The views of a scene show one set of named points, each view turned or mirrored, and shifted as a whole, with a little noise and some points left out.
In the rows, 128 means zero.

Scene 1
View 1
Pili: [135 143  94 145 121 132 164 133 150 142 136 169  92 138 124 135 113 109
 119 188 126]
Dufol: [137 149 107 139 145 140 148 129 122 147 135 151 109 148 156 123 114 120
 114 195 105]
fufet: [157 115 125 110 134 118 159 158 119 158 157 148 121 136 142 145 113 139
 144 169 103]
mus: [152 144 108 131 108 118 158 153 150 153 137 181  92 106 133 153 107 120
 141 204 160]
bop: [137 123 110 121 146 150 146 136 114 161 147 163 123 155 139 125 119 130
 126 171  91]
pum: [139 128  93 148 123 132 170 158 152 145 153 167 114 149 121 142 110 122
 128 170 106]
Zate: [158 131 135  96 139 121 140 134 101 165 139 151 108 115 163 138 115 137
 141 198 128]
dapo: [150 125 116 130 138 128 155 165 122 157 155 152 131 150 148 140 109 138
 135 173  96]
gabof: [146 129 126  88 131 147 128 116 106 175 130 187 100 105 138 132 122 127
 142 200 147]
Tosuk: [126 132  93 141 143 164 142 134 128 158 143 178 121 161 130 120 117 123
 117 175  96]
Meb: [137 127 112 114 139 151 140 122 114 161 138 173 110 139 137 124 120 125
 127 183 111]
ler: [135 124  95 145 137 149 155 161 133 157 154 173 133 164 130 131 112 132
 125 165  90]
Levoz: [150 125 128 109 150 137 138 145  98 167 147 150 129 142 163 129 114 141
 135 183  98]
lege: [144 141 109 131 131 146 137 151 127 168 138 187 117 128 144 136 111 131
 134 198 133]
View 2
Levoz: [170 113 131 184 179 117 121 159 130 168 108 114 114 190  79 137 145 115
  83  85 125]
mus: [155 122 135 161 130  90 117 151  90 133 157  91 133 129  94 130 123  87
  86 122 125]
gabof: [148 120 111 165 161 109 133 156 119 141 120 112 147 157  63 134 159 110
  94 144 117]
ler: [181  93 139 161 152 109  92 159 121 154 122 108  77 171 115 119 132 129
  83  80  93]
Dufol: [173 131 120 189 158  91 117 159 129 151 120 108 112 161 118 133 152 114
  66  84 100]
bop: [169 107 132 172 170 112 105 164 133 160 111 118  97 174  99 128 147 131
  81  90  96]
dapo: [173 105 148 175 165 111 104 161 118 165 126 107  96 176  97 132 126 114
  82  72 121]
lege: [173 107 115 165 141 101 120 147 111 141 128  99 113 167  93 129 142 107
  88 114 114]
Meb: [161 116 120 170 164 105 114 160 129 149 115 116 115 163  93 128 156 124
  84 112  97]
pum: [169 107 152 159 145  99  89 162 109 149 141 104  89 142 120 119 122 117
  80  85  97]
Pili: [162 126 135 165 140  86 101 162 111 136 144 103 111 127 124 123 138 111
  73 102  91]
Zate: [154 125 133 183 174 111 129 160 121 163 121 111 138 170  66 142 142 102
  87 103 137]
View 3
Dufol: [119  84 101 178 126 100 128 161 151  94 106 135 129 102 137 143 135 127
 156 145 147]
mus: [143 104 109 147 118 123 141 134 105 138 131  85 130  84 144 154 133 103
 156 149 127]
pum: [133 112 122 133 148 105 119 123 123  82 107 109 121  87 148 130 125 138
 172 144 152]
Zate: [144 106  86 190  95 126 107 150 142  96 119 112 156  96 133 158 123 123
 140 142 104]
Levoz: [143 106  94 191 104 119 105 154 155  67  99 127 145 101 137 154 127 139
 138 135 121]
Pili: [116  91 114 149 142 107 135 142 123 117 120 113 125  90 142 129 133 122
 174 154 145]
Tosuk: [119  96 122 171 144 125 131 148 145  72  90 136 122  96 153 122 145 145
 164 141 144]
Meb: [122  98 107 185 124 135 123 153 143  88 104 128 140  95 145 130 140 136
 158 146 118]
gabof: [130 101 101 198 103 163 132 152 130 116 117 109 153  90 147 140 145 121
 147 149  88]
lege: [142 101 115 172 120 136 140 144 130 100 103 108 126  92 152 149 145 121
 145 136 130]
bop: [127 104 108 177 129 120 111 148 150  65  96 131 137  97 144 130 133 148
 157 140 133]
dapo: [148 113 104 159 121 103 105 137 142  66 101 117 134  96 139 152 120 139
 149 134 141]
ler: [135 110 122 151 144 113 119 135 139  60  89 125 119  93 151 131 133 146
 161 135 153]
fufet: [149 118  95 163 114 109  92 133 136  73 113 109 147  92 136 149 112 138
 151 140 122]
View 4
Tosuk: [128 116 130 110  94  79 159 160 125 125 142 136 124  90 122 139 156 151
 136 145 125]
ler: [116 111 146 117  86  70 152 143 119 129 143 158 111  88 118 122 145 157
 133 140 125]
Levoz: [116 121 159  87 100 111 142 154 111 133 147 161 120 135 153 142 128 148
 128 154 132]
bop: [122 120 140 104  96  94 154 158 117 134 146 151 120 110 131 141 134 153
 138 145 125]
Pili: [115  96 148 134 106  81 172 135 142 130 134 146 156 101 102 158 155 139
 117 122 141]
Zate: [112 113 169  91 119 126 144 144 108 140 142 161 140 145 151 162 127 134
 114 132 141]
pum: [109 100 154 137  95  71 164 128 128 134 139 163 128  92 103 137 144 149
 125 124 134]
Dufol: [119 106 148 110  96  88 163 150 145 119 139 143 150 120 127 153 154 144
 122 154 139]
fufet: [104 112 169 113 104 103 147 133 106 146 146 177 118 127 133 141 115 147
 127 130 133]
Meb: [127 117 140 100 111 105 157 161 117 135 141 138 136 112 133 156 144 142
 128 134 130]
lege: [118 101 160  95 113  95 147 140 115 125 133 147 138 103 133 148 169 134
 105 127 137]
gabof: [128 113 152  86 138 132 150 157  99 140 135 131 149 122 146 177 152 121
 108 110 137]
View 5
ler: [145 164 133 128 147  98 138 124 162 141 135  98 107  73 164 126 124 143
 102 160 121]
fufet: [153 151 130 147 139 110 155 151 135 146 133 115 106  77 123 119 125 113
 108 180 141]
Zate: [183 151 125 144 117 127 145 152 102 136 118 125 102  86 106 120 135 120
  99 183 140]
dapo: [157 164 132 142 138 103 150 137 150 135 133 112 111  73 138 118 124 121
 107 175 131]
lege: [170 163 130 129 121 124 132 134 125 129 111 127  85  97 154 119 135 145
  94 161 120]
bop: [165 156 126 127 139 105 136 129 134 144 133  91 116  68 135 132 129 145
  98 169 127]
Tosuk: [159 158 127 115 141 103 122 115 138 135 129  87 105  73 160 135 129 160
  95 159 116]
Levoz: [187 165 126 139 124 114 146 138 126 143 129 110 126  71 114 123 133 131
  98 178 132]
mus: [141 145 131 137 126 128 132 151 111 107 103 145  44 111 155 114 132 120
 106 166 126]
Dufol: [175 162 126 126 130 100 127 119 120  96 124  99  99  65 137 129 127 139
 100 174 120]
gabof: [180 140 122 124 111 143 125 150  80 148 105 122  82 105 122 129 144 149
  88 167 129]
Pili: [135 142 130 123 143 105 123 128 120 100 119 105  60  84 160 128 124 136
 106 164 118]
View 6
pum: [ 86 106  98  89 157 168 101  98 151 128 157 134 115 140 118  69 127 138
 122 157 151]
Levoz: [128 127  87 116 146 126  87 124 127 109 123 120 107 145 139  79 140 116
 102 125 118]
lege: [104 125  98  95 148 143  82 116 115 125 160 148 111 135 134  97 142 122
 137 127 141]
dapo: [103 122  94 112 155 144  97 109 137 118 141 118 110 154 132  67 129 121
 102 146 130]
Meb: [126 107  87  91 143 139  85 120 135 112 133 144 108 123 130  85 149 133
 127 125 130]
mus: [101 138 113 104 142 162  84  94 131 157 177 145 124 131 136 124 137 154
 142 134 162]
Zate: [137 139  97 124 135 131  80 114 129 129 131 123 110 139 148 106 144 139
 109 119 125]
Tosuk: [102  92  80  75 156 146  93 121 138 103 138 147 107 125 117  62 141 118
 132 137 136]
ler: [ 91  94  90  83 163 154  96 108 143 104 147 139 104 144 119  47 133 121
 117 151 136]
fufet: [118 126 102 119 150 145  89 102 144 122 138 116 107 156 142  74 135 141
  93 141 130]
Pili: [ 98 108  89  83 147 167  98 105 150 140 152 140 123 117 115  98 133 145
 141 147 158]

In a view up to two points have been moved. Name them for each view, in the order of its rows, or write none.
view 1 => Zate
view 2 => none
view 3 => pum
view 4 => Dufol
view 5 => none
view 6 => ler
